Points, in no order, along strands that fork, close into loops and pass close to each other.
(in the rows, 128 means zero)
Two points are linked if the straight distance between their rows is under 141. Some points are linked to none.
z_431: 138 160  92 144  93 145  56 155 167 168 168 110 153 220 103  79 129 140 113 151 106 148  51
z_755: 173 176 142 107 109 180 146 127 152  99 113 175 158 187  91  91 127  80 125  94 143 137 192
z_770: 179 120 118 174 170 217 129  90 142 137 156 166  96 142 139 113 101 112 166 134 188  91 162
z_915: 161 124 130  97 132 112 121 171 111  97 133 170 157  95 119 162 135 112 133  90  91 141  49
z_718: 154 135 133 164 171 119 109  91 152  90 141 172  84 133 147 178 120  88 179 168 126  72 153
z_997: 165 120  99 135  82 163 162 136 221 127 155 147 169 179 112 114  81 116 137 106  92 114 112
z_38: 148 109 130 120  95 179  88 171 141  96 106 110 149  60 127 133 130 103 129  46 114 209  80
z_357: 135 130 199 173 181 174 150  93 123 148 126 164 169 120  95 150  97 102 151 163 181 127 163
z_455:  96  93 117  93 104 153 172 145 126 201 136  69  99  52 101 130 136  93  77  64 135 153  96
z_481: 117 141 154 117 173 174 151 138  97 151 145  84  88 127 138 120  55 133 146 121  64 160  67
z_57:  84 153 116 107 120 197 137 142 144 188 116 114 126  79  80 103 113 128 154 127  79 106 117
z_792: 180 130  99 145  96  85  51 112  83 100 127  86 131 178 139 126 131 157 121 226 130  89 174
z_491: 158 142 124 181 132 171 121 147 188 173 240 156 151 202 115  97  69 120 147 134 138 138 130
z_881: 100 144 131 110 131 158 223 118  98 161 109  95 129 107 114 103 151 151 134 150 133 145 155
z_549: 144 153 114 124 170 110 124 121  70  85  77 107 145 167 141 107 164 164  68 160 161 149 137
z_226: 156  82  78 135  89 152 111 196 162 185 197 142  61  76 157 156 149 156 109  52 119 167  59
z_234:  76 134 168 124 143 130 137 155 103  94  77 103  62 132 169 140 157 129 155 199 146 127 180
z_916: 206 133  83 126 125 146 156 128 194 156 100 176 120 148 118  87 148 144 122 129 105 102 171
z_621:  90  87 120  97 100 161 151 183 125 183 180 127  89  44 156 152 127 132  63  51 128 165  76
z_16: 110  92 119  86  73  49  82 172  95  78 117  62 154  60 169 173 202 123  99 113 143 106  84
z_269:  83 117 178  84 148  26 122 113  95 127  85  69  82 101 186 141 133 124 143 146  83 102 127
z_278: 180 100 141 152 107 153 129 196 163 158 161 150 101  86 148 122 145 126 100  82  82 166  77
z_751:  92 133 123  98 145  30  76  78  82 107  69  55 110 127 170 126 130 112 145 186  91 137 148
z_59: 178 151 102 102 134  83 125 149 161 123 104 213 136 127 137  99 178 135 113 152 112 110 153
z_961: 162 204 135 122 138 142 154  99  90 101 156 151 173 107 122 130 172  95 123 140 134  98 142
z_8:  38  98 203  52  85  65 119 155 106 122 115 135 138  52 155 105  98 104  94  64  76 152  98
z_338: 169 161  80 155  74  62  48 120 131  97 118 107 174 166 169 131 160 135 108 215 156 115 143
z_274: 103 119 109 168 121 189 115 201 149 160 200 108 106 116 108  89 111 188 109 119  98 154  69
z_894: 160  90 109 187 160 223 106  38 149 117 207 187  91 174 146 107  76 118 155  94 173  89 148
z_608: 200 192 149 138 172 149 128 114 117 100 135 179 176 163 132 103 149  65 134 136 180 110 173
z_389:  68 129 113  58  95  63  62 165  58 108  99  82 145 159 126 147 137 162  53 124 146 131 109
z_958:  65  83 157  81 128  89 147 144 155 134 117 155 127  14 153 107 130 115  86  96  59 140  87
z_14: 107 142 117  89 107  99 117 141  67  87  77  86 144 105 132 142 156 154  60 130 144 166 110
z_283:  81  85 104  82  48  22  33 193  69 145 136 119 152 113 112 153 163 160  72 138 144 147 103
z_501:  68 136 132 120 146 159 148 178 147 116  79 113  98  79 146 145 141  82  87 146 109 113 119
z_5:  70 114 166  83 151 126 172 111 116 105  76  63 125 111 108 119 108  89 179 138  90 126 163
z_656: 162  56 156 122 133  96  77  46 133  87 153 196 143 164 161 123 159 123 141 192 215  44 201
z_66:  34 133 122 108  73  76  76 162  67 107  97  75 149 169 110 149 148 119 116 171 157 156 155
z_388: 119 145 117 135 135  97 171 113 129  79 126 198 197 164 106  99 122 169 134 133 139 117 155
z_442: 137 152 131 157 116 128  61 105 190 201 191  99 126 242 133  95 106 179 132 163 133 133  88
z_11: 117 141  99 156 172 106 160 119 147 147  64 142 120 134 104 128 121 147 119 103 122 156 137
z_759: 118 136 101  68  79  52 120 124 137 114  58 155 187  88  94 141 180 121 129  79 128 146 124
z_416: 184 116 147 145 160 154 167 130 116  61 120 109 181 128  95  78 121 158  92 151 125  96 163
z_954:  68 106 142  31  95  31  92 181  90 123  58 119 120 118 171 133 167  86 127 104 152 129 100
z_539: 113 124 118  88  87 168 224 134 115 131 112 134 118 122 135 138 139 143 106 123 102 170 125
z_353: 150 165  79 101 115 148 138 153 159 141 161 178  92 152  95 138 142 103 139 102  59 139  89
z_687:  86 147 149  86 128  93 142 163 101 105 107 141 127  82 121 165  96  82  88  74 123 146  43
z_133: 133 142 115 102 122 184 160 128 164 157  85 164  88 130 101 134 143 119 117 166 130  90 167
z_667: 148  81 107 141  45 184 147 169 196 148 135 130 140 155 107 140  92 145 139 118  84 171  90
z_117:  93 132 163 122 143  75 101  84  76 138  84 111 132 154 148 159 130 162 212 185 181  67 157
z_208:  89 100 143 113  52 141 165 170 190 169 144 124 102 116 116 150  99 115  99  91  79 202 103
z_453: 119 195 162 120 167 134 116  94  63 124 126 120 141  86 150 126 157 114 162 167 134  98 142
z_768: 157 120 134 128 132 163 142 172 116 125  58  87 155  80  89 109 142  94 106  68 103 175 114
z_769: 140  87 166 162 185 204 129 105 143 148 145 163 108 135  85 133  61 131 153 159 156 101 144
z_561: 105 135 110 129 132  28  91 130 112 102 108 129 156 187 115 103 161 160 160 186 141 128 183
z_554: 222 152 101 140  99  90 164 101 145  99 139 106 148 130 138 106 165  93  92  86 136  86 162
z_28: 167 104 156 147 198 115 114 105  75  89  90 126 110 178 136 119 145 130 127 197 165 144 160
z_741: 164 141 110 140  74 156  48 180 186 165 157 103 128 176  90 115 131 176  85 102 131 153  60
z_90: 154 158 121 127 160 181 111  40  94  58 133 170  91 130 127 141 147 152 144 140 153  81 195
z_229: 193 155 136 178 117 152 132 179 152  89 165 131  93  89 122 129 128 117 107 105  60 139 113
z_377: 187 140 169 118 152 162 152 169 140 165 118 130 131 153  91 139 117 114 146  95 152 113 127
z_764:  80  97 178  92 106 106  76  71  74 154 123 103 140 156 147 149 117 170 179 223 165 115 188
z_289: 115 113 138 168 123 193 130 182 180 183 166  88  60 172 133 107 116 160 124 164 104 106  94
z_936: 151  88 107 188 130 213  49  40 171 160 229 141 100 170 122 123  84 135 209 113 170  59 102
z_72:  80  84  97  85 122 125 149 182 127 103 108 166 111  50 122 138 174 142  82 109  63 149  79
z_994:  63 141 122 170 153 154  96 159 158 185 156 102  48 101 153 132  71  93 107 115  44 131  93
z_789:  49 170 168 122 118  64 117 164 103 125 109 135 120  90 155 122 181 136  86 137 112 152 161
z_94: 104 103 162 102 154 130 171 130  99 134  60  56 158  99 111  98 153 146 146 168 140 108 177
z_953: 109 120 106 166 151 199  89  58 162 173 143 129  96 131 103 131  68 155 219  88  98 120 154
z_200: 166 136  67 157  98 195  94 178 182 149 183 149  94 189  98  98 117 145  64  92 160 123  98
z_629: 172 109 143 151 187 120 155  98 109  57  91 118 148 167  95  95 110 120 144 157 152  95 158
z_672: 120 169 121 165 143 138 145  93 159 143 121 116 145  86 165 152 102 116 137 117  68 148  84
z_727: 143 108  95 114 101  63 116 153  67  75  90 117 149 121 149 160 209 172  84  81 182 172 101
z_194: 141  79 130 149 151  85 118  41 151  87 175 178 163 168 177 111 118 104 162 137 216  66 214
z_365:  40 164 180  74 131  84 152 113  92 133  92 107 114  94 206 117 119 108 132 113 107 110 102
z_268: 165 131 125 146 133  96 135  44 125 116 135 112 157 155 137 121 166  83 171 198 176 111 188
z_474: 157 167 104 186 116 183 182 138 138 170 187 106 177 115 116 133 136 129 114 122 132 117  88
z_988: 163  98  98 180 172 143 174  31 151 175 185 162 137 144 100 130 107  96 186 144 142 138 175
z_887: 140  81 151 131 189 139  79  34  60  71 130 162  81 127 109 171 150 156 195 162 164  89 196
z_359: 130 132  83 112  61  54  90 140 125 109  91 135 179 132 144 113 187 143  75 196 129 139 136
z_123:  92 136 151 123 191 123 154  73 122 165 127 130  80 104 111 170 151 140 141 129 152 121 188
z_603:  66 145 150 120 134 171 117 152 158 141 107 118  69 107 148 142  96  53 103 126  56 142 109
z_818: 137 131 119 180 143 195 108 124 161 202 198 138  88 174 123 128  74 124 128 186 128 142  97
z_712: 140 133  84 151 165 179 149  42 149 108 147 122  88 120 102  92  94 152 224 120 110 110 163
z_9: 151 146 106 207 129 171 156 110 181 192 197 105 145 102  90 146 127  72 122 111 147 105 146
z_182: 117 126 114 126  40  74  56 186  91 124 134  72 157 192 122 156 167  89 112 186 160 166 144
z_339:  72 102 134 113 102 150 103 193 133 129 137 124 143  55 122 119  99 115 126  35  70 193  67
z_424: 152 146 163 159 152 161 188  83 136 140 141 113 148 143 109 144 110  73 119 153 166 161 168
z_950:  82 133 168 158 180 160 160 117 124 136 122 112  66 112 148 141  58 158 167 108 113 143 129
z_396: 175 126 107 109 121 118 180 131 193  73 122 183 201 168 137  82 111 120 113 111 115 132 123
z_739: 116 148 122 130 113 129 197 152 111 196 127  92 152  76 125 163 140 125 123  63 160 164  90
z_101: 142 134 128 146 163 129 186  94 160 117 137 189 143 158 136 124  85 175 177 127 140 102 166
z_963: 190 131 146 167 146 157 142 142 175  97 180 151  91 141 136 158 111 118 143 134  78  81 147
z_214: 155  98  83 212 147 180 127  36 186 183 205 102 141 127  99 119  83 110 149 139 164 122 152
z_478: 107 144 170  84 152 121 177 163 108 139 130 102  96 102 155 159  73  99 121  69  91 141  51
z_618:  27 160 171 119 176 138 153 132  90 144 117 119  97  97 163 125  99 163 107 110 101 112 133
z_120:  48 156 161 125 203 106 142 144  70  89  87 109  87 130 158 117 133 164 136 144 132 129 142
z_239: 161 141 110 172 132 185 155 106 200 107 200 187 169 184 141 103  53  86 136 132 123 110 148
z_791:  68 118 163  50  97  91 112 194  97  88  60 139 125 120 140 170 137 121 131  90 116 143  81
z_628:  46  80 176  48 111  34 127 151  91 120 108  97 127  76 118  83 108 119  77 105 121 125 118
z_928: 131 140 107  99  73  23  83 116 111 120 100 124 196 125 125 149 174 133 126 129 110 132 114
z_221: 165  84 113 117  97 139 143 153 128  84 124 141 151  21 158 142 164 155 135  51 130 198 106
z_975: 149 135 148 105 135  60 128 142 137 125  72 169 125 140 139 108 161 153 178 168 114 112 163
z_674: 194 147 109 146  99 119 144 113 150 125  74  97 170  88 139 117 155 114 102  75 127 158 133
z_514: 107 169 154 130 153  82  88 130  84 120 111 113 175 122 132 151 150 139 151 166 170  61 136
z_233: 115 101 127  82 102 113 177 167 140 139  91 141  99 108 119 146 142 129 115  92  58 171 126
z_415: 196 156 122 154 128 209 124 121 139 146 171  77 103 200  78  91  70 127 129 112 112 130 123
z_526: 137  79 109 115  45  37  40 188  94 111 136  94 143  94 159 169 197 140  98 139 151 155 114
z_443: 163 105 155 128 149 144 151  24 142  95 135 188 158 159 140 110  92 142 183 137 187  76 196
z_95: 137 137 158 121 197  94 136 104  81 125 100 159  94 187 129 164  94 116 159 156 163 131 132
z_83: 157  91 117 114 104  88 140 148  92  87  70 132 126  72 182 129 164 166 106  51 129 211 107
z_921: 192 149 112 152 142 195 187  98 119 107 150  94 132 159  99  85 109 160 128 118 114 103 155
z_468: 120  82 122 205 138 222  45  74 162 178 178 123 102 150  95 130  57 141 238 122 161 111 129
z_634: 144 124 158 115 120  73 169 147 108 128  92 118 182 153 123 133 150 105 128 147 174 155 119
z_782: 126  71 150 119 155 130 106  41  83 125 106 159 103 139 139 143 152 145 219 163 198  74 152
z_955: 186 136  25 141  94 173 115 173 186 135 182 156 124 146 113 127 149 105  83 104  93 152  73
z_374: 175 175 135  97 120 127 148 121 110 103 122 170 184 109 111 136 128 114 128 129  76 101  90
z_911: 142 128 113 128 148 160 167 168 163 112  80 145 102 117 110 168 146 128  80 158 117  97  88
z_726: 114 133 117 109 142  58  64  87  48 109 122  66 102 165 153 156 145 149 123 205 132 116 153
z_566: 143 151 113 137 149  54 112 127 122  89 119 179 189 189 129  79 146 152 115 155 185 117 192
z_744:  98 159 119 169 125 154 181 166 120 152 162 117 166  78 117 136 130 168 123  69 122 128  74
z_669:  86 158  86 186 160 171 146 114 162 192 163 154  78 162 109 143 106 130 122 136 125 150 115
z_558:  81  89 192  83 112  31 134 181  72 133 104  46 142 100 117 125 154 137  94 117 139 140 121
z_766: 129 170  72 170 131 188 158 151 168 148 166 173  83 162 112 126 110 137  78 120 157 121 142

A fork is a point with three links, a tip a point with one. Leave the first point through the second and follow the links. Name the first fork or tip that comes.
z_928, z_359 -> z_618
z_226, z_621 -> z_988
z_388, z_566 -> z_994
z_988, z_214 -> z_718
z_712, z_953 -> z_424
z_994, z_603 -> z_388
z_424, z_357 -> z_712

A piece is all that can be reached along the links. How many separate loops has the piece of each point below (a circle has one, a figure eight two, a Y none), and how many tips (points with one link)?
z_928 -> loops 0, tips 6
z_83 -> loops 0, tips 6
z_911 -> loops 0, tips 7
z_468 -> loops 0, tips 2
z_988 -> loops 0, tips 2
